Points on a hilly landscape, in no order, each with its height.
From any point a climber steps to the highest of the 2 points nearest to it. It stops when none of these is higher. Distance is the straight distance between rows; heights are no part of it.
mag h=7.8: [-21  12 -12  -8  -6  -9  -4   9   0  29 -14  -2 -10   0 -30  13   9   6
 -16  14 -26  -6  14 -23  16  -9  -5 -16 -24  15  15 -22 -21   1  14]
nelo h=25.8: [-14  67  -6   7   0 -14  -2  14 -16  29 -19   6 -11 -25 -11  21  -4  -2
 -37   6  -7   4  10   2 -23 -16 -18 -25 -24   1  -8  -5  -4  -7  -3]
rab h=52.0: [ 34  -4  15 -16  -8  20  -2  12   5   8  11 -15 -13  -8   0  13   8   0
  -4 -12  12 -19   7   3   0 -20  13  27  17  14  22  22  23   1 -27]
robet h=36.4: [-16  44  -8 -13 -14 -11 -23  11  15  -5   3  16 -21 -14   8  19 -20   9
  -9  14   8  -7   4   6  29  -5  -6  -4  11 -13 -11 -17   0 -24  16]
tel h=2.9: [ 25   5  -5 -17 -10  26  -8  -3  11 -12  46  -1   0   9  -1   1 -33   9
   9   8   4   1 -17  -8 -14  -3   2  17  31  -5 -22   6  27 -10   4]
Kabes h=37.5: [ 22 -10  -3  21  -1   8  10 -21  -7 -17 -19  18  34   3   8 -11  24 -24
  20   5  -2   4  -6   4 -25   1  -7  25  -1   6  -4  18  -4  22 -13]
leg h=4.1: [ -7   2 -15 -30  16  11  -1  19  10  -1   2   5   5   8 -13   1 -13 -22
 -20  -3  -2  10 -13 -11   3  13 -18 -16   7  -1 -15   0  -1 -17   0]
dok h=6.0: [-15  -3  10 -20 -14 -11 -26  27  15  15   1   1  11   7   5  -1 -26   4
  23   0  -7   2  -3 -15  17   8   2 -24  -5  -7   6 -23  -1   1  12]
reme h=52.4: [-14   3  -8  -9  26  -6   4  -1 -14   7  -4   9  22   4  19   1 -13  -3
  21  -1   8  28  -9  12 -20 -17   8  -4 -26   5   0 -12 -43  41   7]
bilu h=4.7: [  1 -13 -11 -26  11   3  20  12  29   5   9   1  10  18 -20  -5 -15 -17
  -6  -8   8   5 -38  -3   6  13 -13 -15  -2  14  21  11  12 -11   5]
masu h=13.8: [-14 -20  10  46 -18 -20   7  13   5 -11 -22 -19  12 -28  12   2   4 -18
   8 -23  27   1   5   3   6  12   3 -29  15  -2  16  16  15  16  -4]
kozol h=57.9: [  7  -8  18 -15  -8   3  17 -21  17  -7   2  -2   4  27  10 -18 -20  16
  -2  -5 -33   5 -16  -1  16  18 -20  -2  -1   8 -22 -10  12 -23  38]
Tuzu h=4.2: [  7 -25  18 -28   7 -13  16  17  17  25   3  10  14  12 -19   6 -32 -17
  17   0   9  14 -40  -3  -1   9  -7 -28 -17  11  11   2  16  -1  13]
soz h=7.0: [-35  -4   8  29  -8 -28 -41  17  15  20  -6  -1  -3   2  -1   9   3   0
  16   8 -23   0  15 -27  13   4   3 -29  -1 -10 -13 -35   2  18  10]
sigi h=3.7: [ 13 -46  28  -8   5 -22   6  15  23   8 -11  -9  12  -1 -12  14 -17  -7
  13   0   5   4 -24   5  -2  21   5 -32 -11   8  30   1  27  11   4]
kivav h=69.0: [-20  14 -18 -22  18  -6 -21   2   3  20 -15  20  -9  -5 -20  25   9   5
 -38  24  -7  -6   9 -13  -5  -3   6   2 -16  -1 -28  -5 -23   0   3]
kupa h=76.1: [-12  13 -10  -4  28  -4 -18  -7  -6  32 -29 -19   1   5 -30  -2   4 -12
 -24   4 -20  -6  23 -26 -14 -19  15 -16 -21  28  11   6 -11  18 -30]
Sugen h=46.3: [ 11 -21  -4  12 -23  19   6  22 -10  -2  22 -13   3 -19  -1  13  27  10
   9  12  11 -16   6  -7   6  -7  12   1  24  -9   5  20   3   5  -4]
Ziput h=45.8: [-16  15 -26   3  11   5 -35 -15 -25  -5  19   2 -19   5  14 -18 -18  12
  15   5  -2  21  22  -4 -15 -19  19  29   7  -9  -6 -20 -16  16 -11]
Dez h=45.0: [ 15  26 -23  16   7  28   2 -17 -10 -17   8  15   5 -11  22 -15   9 -15
 -15  -3   2  -2  -9  -3 -26  -3 -11  29  33  12  -4  17  15 -15 -24]
sanas h=53.9: [-20   0 -23 -25  34   3  12   9   6  -4   0  11   4  11  -4  18 -15  -7
  12  -1   9  25 -13  -2 -11  -8  -3  -8 -23 -10   2   6 -41  14  18]
lesu h=41.6: [-10   7 -18   0  15   1 -25  -6  -4  -4   8   9 -10   1  -3  -8  -3  -3
 -21   5  -7  -8  13 -18   2   6   4  15   8   9 -29 -11  -2 -27  -5]
Tomed h=12.3: [ -4  37 -14   5  -2  17  10  -6  35 -30  27  -9 -24  -9   7   0 -11   5
 -17  -1  17 -12 -19  -2  25   2 -22  21  16   1   1 -10   8 -35   4]
senut h=25.4: [ -3  42  -1 -17  -7  -3  17  12  13 -10   0   2 -31   1   1  13  -7 -11
 -31 -21  41 -13  -4  20  -1  -8  -6   9   8   9   7   6   2 -18 -21]
kabug h=67.7: [ 10 -25 -23 -12  -5   4   7   9 -22  33   7 -33   8  -5 -24 -14  10  -2
   6 -11 -11  -6  -8 -36   1 -10  -6  -7  -1   0  -5   0  10  -1 -15]
Zafu h=14.0: [ 19   2  -1   8 -20  21  31   2 -44  16   4 -22  14  -7   3 -19  11  10
  13 -14  -8   5  -5   5 -28   7 -13   2  16  -2  11  15   7  -2  -8]
Duge h=14.5: [-24  -2 -13   3   9  -9 -32  -8  -8   9 -10   9 -14  10 -17  -7  -3  22
   7  16 -12   0  22 -11   2 -12  -1  15  -3  -5  -7 -29 -32  20   7]
zet h=2.2: [ 15  -7   8 -43 -18  22  -9   9  14 -10  41 -15  -8  19   1  -9 -38  28
  21  10   0  -3  -7   3   1 -21  14   8  19  -1 -12   2  15  -5   4]
ris h=49.8: [  2 -35  24  -3   7 -26 -10 -16   4   7 -19  15  10   7  12 -18 -11   5
  21  10 -33   5  -8  20  -1  18  19  -9 -13   1   8 -21  20  -3   3]
lov h=62.6: [ 17 -23   4  23  -5  -5  14 -28 -22 -23 -24   5  17   7  -2  17  15   6
  18   1   3   8 -17  13  -2 -15  -6  12 -12 -16  26   1   5  12  -3]
mugab h=9.3: [ 10  13  -9 -33   8   3   3   6  30 -16   1 -37  -2  -6 -26   0   2  18
 -43   5  -9 -20   2   3  12   4   4  11   7  26  -3   7   6 -45   4]
mano h=36.2: [ 29  -1   6  20   4  14   9 -13 -11 -28   4  16   4   9   8  -1   2 -13
  23   3   7   1  -1  15 -19  -2 -13  21  15  -9 -17  24  -9  11   1]
popu h=55.7: [-27  -6 -25 -34  22  -4  -6  25  17  17   0   6  -1  19 -16  35  -5   7
   7  28   7  13  -7  -8  -6  -5   7 -25 -31   0   9   3 -35  18   8]
belas h=8.3: [-16  -2   6 -27  -5  19  11  -4  -7  11   9 -20   9  13 -11  -7  -3  23
 -28  -3 -46 -14   4 -13  11   1  -8 -10 -19  11 -26  -9 -17 -13  19]
durob h=60.4: [ 15 -28  -2   4  24 -13  17 -26 -12 -13 -25  17   4  12   4  -3  28   9
  11   9  -4   8 -20  21  -1  -4   7  12 -22  -2  34  -5 -10   2   6]
pev h=6.3: [-22 -13  11   2  -4 -14 -19  12  18  10  12   7  20  10  25  -4  -7  10
  36   8 -24   3  -9 -13  13  17 -10 -19  -3  -8  -6 -39   0  15  40]
Dig h=63.1: [ -1  -9   7   4  28 -14 -18 -28   9  -4  -6  30  -6   6  11 -19  11  -5
 -24   2 -21  -1  -2  14   1  12   3  28   8  13  -4  13  19 -19   0]
keb h=15.8: [  0  -3   5  10 -17  -4   7   1  -7  -5  -1 -10  -6  -1   3 -21  -6  -7
  19 -23  16   0  -2   4  -2   3  -8 -10   7  -4  12   5   8  -5  -1]
Sel h=71.9: [  2   2  -9 -11   5  -2   5   0 -29  33 -13 -25  12  -6 -21 -11   2  -3
 -16  -9  -1   3  11 -30 -16  -5   7 -21  -5  18   8   7  -5   5 -26]
nabuf h=59.6: [  7 -14  19   4 -14 -15  19 -20  -6  14  15 -12   0  13  16 -27 -22  15
  20  -7 -40   5 -20  -4   6  17 -13   6   9  -7 -27 -19   4 -12  25]
gapif h=71.1: [-10 -38 -29  10  -2   5   1  10 -18  24   6 -12  25  -8  -4  -3  29   4
  19  16  -4   2   3 -29   9   9   0 -17  -1 -18  -7 -16 -11  13  -7]
nav h=13.5: [ 15  -5   5  16 -25  23  41  -8 -33  23  -6 -29  20 -25  11  -6  15  -5
   7  -1  -8  16 -15   9 -22  -8  11 -16   2   7  23  16  -1  11 -18]
tibe h=66.1: [-10  -1  -3  -2  29  -6 -22   1  20  -8 -12  42  -2  10   6  11   5  -5
  -9   4  -7  10  -9  16   2   8   4   7   6  -6   0  -1   5 -11   9]
Tus h=72.3: [-16   3 -25 -16  19  -8 -15  -8  -3  13 -26  -4 -15  14 -23   2   7   3
 -29  24  -4 -12  21  -8  -6 -19   3   3 -10  15   0 -11 -27   2 -21]
zol h=55.5: [ 11 -22   3  41 -29   6  10   6  -3 -24   2 -23   1 -12 -14  21  31   3
   0 -11  25 -17   7  -3  15 -18 -15   8  -1 -29   4  19  12  12  -1]
mopa h=66.4: [ -1 -35 -20  11 -20  -7  -5  18   8  14  21 -19  15   2  -5   2  16  -2
  29  -2  -5 -18   6 -35  17  17   6 -23  12 -20 -15  -7   2   2   6]
betag h=39.7: [-13  31  -5   6   8 -12 -21   6 -15   5   3   3  -7 -17 -11   0   4   2
 -36  -9 -13  -1  23 -11   1   9 -12  -7   4   2 -16 -12   8 -28  -8]
vazo h=50.9: [ -8 -39   1   0  -5 -16 -12  -3 -12  24 -22  -3   7   5   4 -11 -17   8
  11  19 -28  -3   3  -6   0  14  16 -17 -22   8  -1 -30  18  -5 -12]
sas h=5.6: [-17 -24 -16 -31  -2   0 -14   2   9  11  -9   2   9  17 -11  -8 -11   7
  16  11 -16  -8 -12 -13  19  -2   1 -16 -13  10  10 -30 -13   4   9]
Kidav h=40.0: [ 28  -4  -3  16  10  -5 -11 -15  -5  23  -7   7  33  -6  11 -18   2 -40
   1  -3  -1   4  -4 -11 -16   9  20   7  10  21 -16  14   6   2 -17]
Gibos h=51.2: [ 16  -1  11  13   5   5  22 -40 -16   9  -2   8  -1   0  23 -17  15   2
  -9   2 -20  10  22  18  -8  -3  25  28  -5   9   0   7   6  10 -15]
Kuve h=1.6: [ 22 -20  11 -26 -11  -3 -19   6  -1  -5  26 -10   3  13  14   4 -37  22
  43  22   6   7 -13   5 -19  -5  15   7   7  -6  -9  -4  -3   8  -4]
Faz h=14.8: [ -2  -5  15  24 -10 -13   8   6   4 -10  -7 -11  -9 -13  -7   9   7 -11
  -7  -9  14  -7   4   8  18  -1  -2 -20   3   0  21  13   1  -4   5]
gazo h=33.6: [  4   5   1  31 -19 -16   2  -7   5 -48 -16  12  21  11 -14   9  18 -14
  11  -6  23  -6   5  11  -7  -3 -27   7  -1  -4  -1  21  -3  17   5]
Refip h=55.6: [-12   3  13   7  23  -8   8 -23  -7  -2 -19  21 -14   8  25 -13   8   6
  -1  -8 -15  22  16  38   3  -5  20   2 -18  -6  33 -10 -10  11   8]
busun h=19.0: [ -4 -14  20   0 -14 -10   9  24   7  -2   5  -4 -27  -3  10   9 -16  -2
   4 -16  44 -11  12  11  21   6  24  -4 -12   2  14   2   4  16 -20]
lazov h=45.6: [-22  -7 -14  -9  20 -20 -24 -27 -20  -4  12   4  -7   1  24 -34 -34  20
  10   0 -23  19   0   1  -4 -17  11  26  -5 -10  -6 -27  -8  19  -2]
relil h=51.1: [-13  -7 -11  12  10   4  14  -9 -28  11  -9   1  13  -9  11  -5   5  -7
  14   0  -1  23  13   5 -11   5  18  -6 -17  -1  11  -7 -34  29  -2]
bofaf h=53.4: [ 28   4  11   1   8  12   6 -20  -2 -26   6  -5  -2  15  -6  -9  -4  23
  -8  11  -9  -3 -13   9  -2  -2 -11  33  18   3 -11   9  17 -13  -4]
Dato h=26.5: [-25  55 -11  13   7  -9   6  16  -6   0 -11  29  -2 -27   0  17   6 -12
 -22   1  -5   4   8  15 -26  -6 -15 -19 -19  -4 -17   4 -17 -13  23]
viko h=67.3: [-21 -44 -18  33  18 -17  15   9  -6  24  -4 -19  28 -11  10   3  25   5
   6   8  -9   0  -1 -27  -5  22  17 -38  -3 -18 -15  -7  16  17  -5]
bipon h=31.3: [  1  25  14   8   7   6   2 -10 -10 -15  -4  -4 -15  13  17  -4   2   5
 -18  -6  19   0  23  23   3  -2  20   0   4   3   9  12  -9  -6  -7]
gode h=53.0: [ 21  12  28   2 -16  25   5  -5 -27   1  10 -10   6   4   6 -10  -9  17
  -7   1 -12   7   8   1 -22   5   8   5  22  12 -26  24  11  -1 -19]
Libi h=58.0: [ -3 -20   3   0  15  -7  18  -1  -8   1 -13   8   0   2  10  10  13   5
  10   7 -15  13  -5  27   5  -4  24 -12 -27   4  36   3 -25   4  20]
Lof h=8.0: [-30  21 -11 -11  -6  19   8  -3   0  17  -6  -6  -2  10  -9  -3   4  10
 -20  -6 -24  -1   4 -24  16   3 -18 -15 -20  15  -1 -19 -22 -15  25]
berat h=6.6: [-32 -10   0  -9   0 -25 -55  14  25  10   5  -1   9  16   6  15 -13  11
  27  12 -22   4   8 -24  13   8 -15 -16 -10  -4 -23 -40 -15  25  24]
pob h=49.3: [-11  10 -12  17   6   7  -5 -18 -25  16  -9   7  12  -2   5  -2  14 -12
 -18  -4  10   8  25  -3 -10   3  17   7 -11  -1 -17   2 -20  17 -18]
fad h=19.4: [ 27 -12   8 -26 -17  34  26  10   3  25  21  -4 -32   1 -13  12   9  11
   6 -29   4  -8 -23  12  -6 -16 -25  35   8   9  37  12  28  10  -9]
tobis h=16.1: [-32  -6   2  22 -11 -18 -11  15   4 -16   3  -6   0 -19  27  -6 -15   3
  36  -2  16  -1  12   7  17  12  11 -14  -5 -16  22 -24 -12  17   9]
Gilo h=12.8: [  5 -30   1  24 -17  16  41   9 -11  11 -15 -16  15 -16   5  -8   3 -22
  15 -22  12   0 -15   2 -25   1  -4 -24   4   1  23  22   3  26  -3]
fuv h=17.1: [-15 -27  12  13 -21 -15  -8  16  -2  -3  11  -5 -13  -5  11  -8 -23   4
  25   0  21  -8  11   3  28  12  22 -12   5 -19  29  -5  10   4  -5]
Liv h=51.0: [ 25 -26   5  33 -24   9  12   7 -11 -10   6 -29   2 -13  -9  -4  23   3
  18 -16   6 -17  -2 -11   7  -7  -4   1  22 -11  10  23  27   3  -9]
raral h=63.7: [  6 -19 -14 -37 -24  26   7  18  -9  32  10 -29   4  -3 -28  -7  -3  17
  -4  -8 -14 -10  -3 -22 -11 -28  -3  -9   9  22  11   3   8 -14 -14]
Veg h=38.6: [ 19 -18   1  29  -1 -12  17 -19 -16  14 -14   4  28 -13   7  -7  13 -26
  27   1   4  15 -16   8 -19  13   2   1   2   1  -8   7   4  15  -9]
tak h=61.3: [-10 -12  -8  10   0 -10 -29   9   8   0  17   5   6   5 -11   6   9  -7
  23   5   6   0  10 -13   6  27   5 -18  -1 -16 -26  -3 -10   6   8]
tugi h=3.6: [  2   5 -14 -22   6  30   2   1  17 -25  25  -1  -8   9 -12  -1 -21  -7
  -9  -4   2  -1 -26  -8   0   9 -24  10  28 -18  -9  -1  11 -22   1]
Bedov h=32.1: [ 12  12  -2  31 -10  -3  -5 -11   4 -24 -22   1  27 -12  -9  -1  24 -35
   0 -15  34 -10   4   5  -8  -6  -6   3   3   4   8  31   8  23 -10]
luvon h=7.4: [-30  -3   0  13 -10 -16 -20  26  -2  21  -9  -1   2 -14 -14  24  11  -3
  -5  16 -22  -9  23 -23  19  -5   6 -33 -23  -9   2 -19   4   4   9]
Piz h=54.4: [ 15 -24  13 -17  19 -10 -17   1   3  24 -29 -11  23  -5  -9 -11  -6 -14
  -2   6 -14   1  -4  -5 -13   4  16 -23 -22  25  14  16  16 -14 -21]
Tozol h=46.5: [  6  21 -16   8   4   6  -2   9  -8 -11  -2  16  12  -9   3   7  22 -19
 -12   2  27  -2  11  10 -18   4  10  -2  -2  -4  -7  22 -21  -2  -6]
Bosuk h=47.8: [ -2   8 -13 -14  10  10 -27 -15 -18   7  -4   9 -10   9  18 -10  -3  13
  12  13   9  10  24   2  -6 -16  33  11 -12  -1  -3 -11 -15  10 -32]
Losuv h=46.9: [  2 -14   9 -18  16 -19  -6 -14  -9   6   2  23   0   8  28 -22 -24  10
  17   6 -13   9  -8   9  -9   1  11  13  -1  -8 -14 -12 -13   5   0]
zun h=27.4: [-14  34  12  19   5  -6  -5  13 -16  -9 -14  29  -7 -15   0  12  11  -8
  -7  -8 -16  11  23  24  -6  14  -8 -17 -12 -11  -7   5 -21   3  29]
Sobub h=10.3: [  7  28 -13 -16   1 -10 -19   6  40  -8   7  -9 -11 -25  -8   9   9   2
 -46   8   3 -28   6   2  28   1  -4  10   7  12  11   8  16 -40   8]
sarod h=57.8: [  0  -6  10  -9 -16 -13  -5  -5 -18  24  18 -18   0   8  -7 -30 -27   8
  14  -2 -26  10   0 -26   2  11 -15 -13  19  -9 -34 -13   7 -11   8]
Papek h=43.3: [-15   7 -19 -19  15  25  -4 -12 -15  -5   5  13  -9   9  12 -16 -10  14
 -11   1 -12   5   0  -9 -11  -3  10  24  10  -6 -27 -15  -8 -14 -11]
fom h=12.7: [ -7 -42  -2  42  -4  -7  32  15   8 -10 -17 -15  27 -22   7  19  21 -25
   4 -12  30 -11 -18  -5 -18  11  -4 -22   1  -4  19  22  16  23  -3]
zigi h=15.0: [ -3   5  21  -8 -12   0  11  10  17  -8  21   0 -10  10  -2 -13 -31   2
  21 -18  21  -4 -13   3   9   5 -18  -8   7  -8   4  -2   3  -1  12]
mig h=60.1: [ 15 -31   3  14   3 -25  10   4 -10  19 -11  -6  18   6   5 -22   8  -8
  15  -1 -21   6  -6 -10  11  22  -8 -15   0  -4   7  -3   8 -11  12]
gonun h=15.5: [-29  20 -19  26   1 -17 -24   7 -14 -25   8   2  -3 -13  22  -4  -8   3
  28  14  15   8  28   2   8   5   2   1  -7 -19   1 -12 -21  12  18]
Bozek h=52.5: [  6 -36 -12 -24   9   5 -11 -10  -9  26 -26 -12  11   9 -13 -11   0  -2
  -7  13 -21  -6   4  -8 -11  -8   9  -5 -18  23  -7 -11   1  -7 -27]
fam h=48.4: [  7 -20  23 -17  22 -28  10 -24  14  -2 -10  25  -4  12  24 -11 -29  10
   9   0 -33  10 -26  30  -5   4   1  16  -7   6   8 -21   4  -9  19]
lev h=28.5: [-15  17   8   3   9 -21 -25  25  -1   0  -7  17  -5 -10   9  18  -4   8
  -1  14   5  10  11  10   8   7   6 -20  -6 -18  -7 -11 -21   4  19]
fatol h=57.2: [  6 -21   8  -6   3 -22 -22  12  11  20 -10  -6   9  -4 -10 -16   4 -12
   0 -11 -19  -2   4 -13  13   9   5 -30  -4  12  13   4  22 -14   4]
nuze h=59.7: [ -5 -19  -1  45 -18 -11   7 -16 -13 -31 -17  -9  17   4 -16  13  24   1
   1 -11  11  -5  -2   3  24 -14  -8   0  -3 -29  18   6  26   8  -8]
pepi h=56.2: [ 22 -17  21  -6  -1  10   2 -15  15 -30  10  -7  -1  31 -13   9  -4  19
   8  18  -6  -5  -4  -3  21  -2  -3  24  11 -14  -4   6   5 -13  23]
numis h=44.4: [ 19 -27   8   5 -20  19   0  23   5  12  16  -8 -15 -36   3  14  26  -5
   9  -9  25 -25   7  -6   3 -18  15  21   5  -4  29  25  17  14 -14]
Nom h=59.4: [ 10   3  16  14  14 -14   7 -47  -1  -1  -5  35   3  -1   8 -14  14  -5
 -11 -12 -16   5 -16  22  -9   7  -8  41   0   3  -7   7   4   5   8]
nepi h=30.2: [ 20  -4  -3  13  -3   5  11   4   6  -8  -9  -7   3  -7  -7   9   9 -34
  -3 -20  48 -22   9  15 -11 -16   2   4   6  11  17  27  -7  20 -20]
Bogu h=43.6: [-12  21 -30  -8  -9   2  -1  21   4  -5  19  12  -1 -18 -20  21   2 -19
  -8   2  34  -7   7  -3  -5   6 -11 -14  -2  -9 -16  11 -25  -2   3]
tal h=61.9: [-10 -17  -8 -14  19  -3 -31  10  13 -15   9  34   3  15   7  -2 -11 -10
  22  14 -11  16 -11 -11   3  13   4   0   6 -10 -28  -8  -5  -1  16]
Vugo h=23.2: [  8  24  24  -8  -1 -15  14   9  30  -4   1   4 -38   6 -20  27 -10 -14
 -19 -28  40 -25  -1   6  22  -8 -17  22 -12   8  11   8   7  -2  -6]
kop h=15.1: [ 28  16  14  17 -20   5  15 -21 -13 -12 -10  -8   9   3   3 -23 -13 -16
  14 -17  25   4  -7   5 -14  -8 -17  18  15  -1  13   9  12   9 -20]
bef h=14.6: [ 35  15   7  34 -32  21  26 -24 -32   0  -9 -11  18 -12   8 -10   9  -9
  18 -12  -4   5  -8   9 -19  -2 -12  10  21  -7   7  10  19  15 -16]
Pakuf h=33.0: [ -5  34  12  21  -5 -11  -3 -20   4 -37  -7   9 -15  16   3   0   2   5
  -4  -3  20   0   8  20   1 -13  -9  15  12  -2  -3   7   5  -6  -5]
debag h=47.5: [  2  28 -23   8   9  28  17 -10   2 -34   9   6 -11  -3   2  -8  20  10
 -23  -6   8   1 -11   8  -9  -7 -25  35  24  -2   9   0  13 -28 -17]
koro h=34.8: [  5 -10  15  44   1 -16  -3 -12   2 -32  -5  18  27   9  11   2   6 -14
  30  13  19   2   3  12 -14  14 -13   9   6 -20 -16  13  10  18   4]
zemi h=61.2: [ -7  28 -11 -13  15  -1 -11  28  30   1   1  27   1  -8 -20  35   4 -21
 -24  23  -2   7  -8  -2   5   3 -16 -18  -7 -11 -13   2 -14 -19  34]
baf h=27.7: [ 17  23  11   0  -9   4  23   3   6 -14   0 -14 -14 -13  -4  10  24 -14
 -29 -18  38 -13   4  19  -2 -14   4  10  -5  15  21  19   8  -5 -22]
Gadid h=63.4: [ -9 -43   4  31   8 -23  10   6   6  12  -8 -21  15   1  11   2  29   2
  11  -8 -21 -11  -4 -20  26  21   7 -32   2 -13  -4   2  22  -4  11]
Vabag h=13.9: [ -1  -1  11  16  -8 -25  -3  24  26   2   0   0   1 -18  -7  16  21  -3
  -7   4  -5 -12   3  -7  31   9  -4 -27  -4  -4  13  -3  11 -10  30]
Zesuk h=14.9: [-19 -14 -22  11  12  -8 -20   3 -10 -12  10  11   0  -9  13   1   2  13
  17  17   2  11  32  -3   8  -7  12  10 -13 -16  -6 -20 -39  27  10]
tibid h=56.1: [ 13 -11  25  -3  -1  -7   9  -3  10 -11  -2 -12   2  25 -10  -8   5  22
  -7   9 -26   2   3   2  24  14 -10  -7   0   7  -2   4   2 -15  37]
Nuva h=25.2: [-30  55   8 -14  16 -13  -7   8 -11  16 -21   9 -25   3 -20  22  -7   2
 -33  18  -2   9   5  -4 -21 -11 -15 -26 -12  -3 -17   2 -19   4   5]
Febo h=37.9: [-26  60 -16  -1   2   6 -12   0   3  11  -7   7 -24 -22   7  15  -6   5
 -41  10  -7  -2   2  -4  22   1 -14  -3   5  -2 -12 -20   6 -23   3]
vuvek h=8.7: [ 12 -15  -4 -40   3  19   8  -2  12  -6  -4 -20  16   9 -15  -4  -1  14
 -26   0 -33 -16   1  -5   3   4  -1   5  -7  28 -19   9  10 -31  17]
Dena h=50.3: [ 21  30  10 -17   4  18   8  -8  10 -28   5  -2 -12   8   1  -2  13   6
 -27  -7   8  -2 -11   9  -5  -3 -14  15  24  10   3  13  16 -19 -14]
koz h=14.1: [ -4  16   3 -15 -18  31  24   9   6 -13  26 -13 -25   4   8 -15 -18  13
  15 -30  17   3 -15  -1   6  -7 -25  18  26   2   8 -12   2  -9  -1]
Vilut h=65.2: [-15  32  -7 -11  23   5  -6   7   4  -4   3  26  -6  -5 -12  22   8  -7
 -41   5  -4   7   1  -7 -13  14 -12  -3   1 -13 -40   6 -19  -2  16]
Danob h=34.6: [ -2  35  15  13  -3 -19 -15   5  19 -34  -3  17 -31   3  11  19  -4   1
  -8  17   2  -1   6  17  13  -9  -9   8   4 -13   2  -2   2 -16  22]
rif h=50.0: [ 46   0  26  16 -19  11  -5 -22 -13  -3  10  -9   4  -1   8  -3  10   1
  11  12 -17   0  -6   3 -23  -1   8  12  24   4 -16  26  21   2  -2]
tuvap h=21.3: [  9  -2  -2 -29   0  37  52  26  17  14  20  -2 -29   6  -9  14  -8  -5
  11 -36  18   5 -26  17  -5 -28 -12  30   5  -1  22   2   4   6   5]
liba h=23.1: [ 10   9  11 -18 -10  20  36  14  12 -17   6   0 -30  14  -9  13   8   1
  -3 -29  39  -3 -12  20  -8 -24  -4  24   9 -11  16   5  -1   3   1]
vefo h=29.7: [-10  25  13  -4   1  -9 -10   0 -10  -4 -10   5  -9   0  19  16 -16   2
 -10  15   9   8  30  31  10  11  30 -11  -8 -13  -4   0 -19  17  -6]
Miz h=49.6: [-19 -16  -2  -6  13   8 -11 -18 -17  26 -17   8   9   7   1 -10  -6  14
  10  18   6  12  17  -3 -18 -18  21  10 -16  12  -9 -16 -26  43 -26]
rasi h=55.8: [  5  10  14 -14  -7  16   7   8 -31  14  11 -19   5   5 -15 -31 -10  19
 -11  -3 -12   7   3 -21 -11   1 -18  -8  11   3 -30   1  13  -6 -16]
mef h=13.2: [ -8  36  -7 -14 -24  34  27   7  16 -31  41 -19 -31  -1  19  -7 -15  17
   0 -14  13 -16 -19  -4  22   1 -16  25   6   8  -8 -10   4 -16   0]
talu h=53.7: [ -5  -3  16  29   5  -6  12 -52  -4  -7 -17  29   5   1  23  -6  19  -3
  -9 -10 -12  20  22  31   5   8  15  16 -14  -2  23   0 -13  22  -9]
Sof h=21.0: [  0  -9  35  -2 -11  -8  14  22  29 -10   3  -1 -33   6 -11  25 -16  -2
   1 -20  33 -10   1  24  29   0  -5   3 -14  -2  28  -3  -6   8  10]
pulo h=48.6: [ 43  10  18  21  -6  21   2 -39 -14   7   2   5   6  -1  18  -6  17   6
   8  14 -18   5   6  20 -20 -10  10  38  18  21  -7  10  13  10 -16]
vor h=45.3: [  4  23 -22  -8  13  22 -14  -6  -8 -18  -2  11  -6  10  22  -7  -7  -1
   1   3  18  10  -2   9 -20  -6  29  21  15  -1 -14   2  -7  -7 -23]
Lede h=58.1: [-22   6  -9 -22  13  -9  -5  24  17   7  11  10   2   5 -20  31   2  -8
  -1  18  -7   8  -6  -6   9  10   8 -30 -28   4   8  -1 -19 -11  28]
velo h=5.2: [  5 -30 -23 -48   7   5   0   1  20  19   1  -4  14   9 -26 -11 -14  -3
   0   1 -11 -13 -18 -17   8   5   3 -17  -8  13   2  -6   7 -16   1]
Lizu h=58.4: [ 22  -5   6 -32 -16  21   9   7 -10  11   8 -17 -10  -3 -10  -7   3  16
  -7 -16   7  -9  10   1  -5  -6  17   2   1  14  12   9   3  -5 -21]
vorev h=11.3: [  1  32  -4 -12 -12   2  -3   3  29 -17  21 -14 -21 -10  12  10 -10  19
 -35  21  16 -26   6  -6  35   8  -9  16   4   6  -7  -7  15 -45  -3]
sobe h=42.3: [ 19   8 -22  12  17  12 -25 -13 -11   5  13   5   8 -21  14 -28   9 -19
   3  -2   7  -1  -1 -23 -26   0  11  21  20  24 -19  11  16  -8 -37]

For each start below, name the point where the climber stops.
Losuv -> gapif
velo -> keb
Lof -> keb
pob -> kupa
Miz -> kupa

Call two points neighbours if one is among the 2 nearest of the other. Go from one point of each pair to the other, from neighbour to neighbour, staying as high as possible. Name the lowest point that can't be avoided.
tibe / kupa -> lazov
lov / gapif -> Gibos
nabuf / pepi -> tibid
tibe / gapif -> tak
gapif / nabuf -> pulo
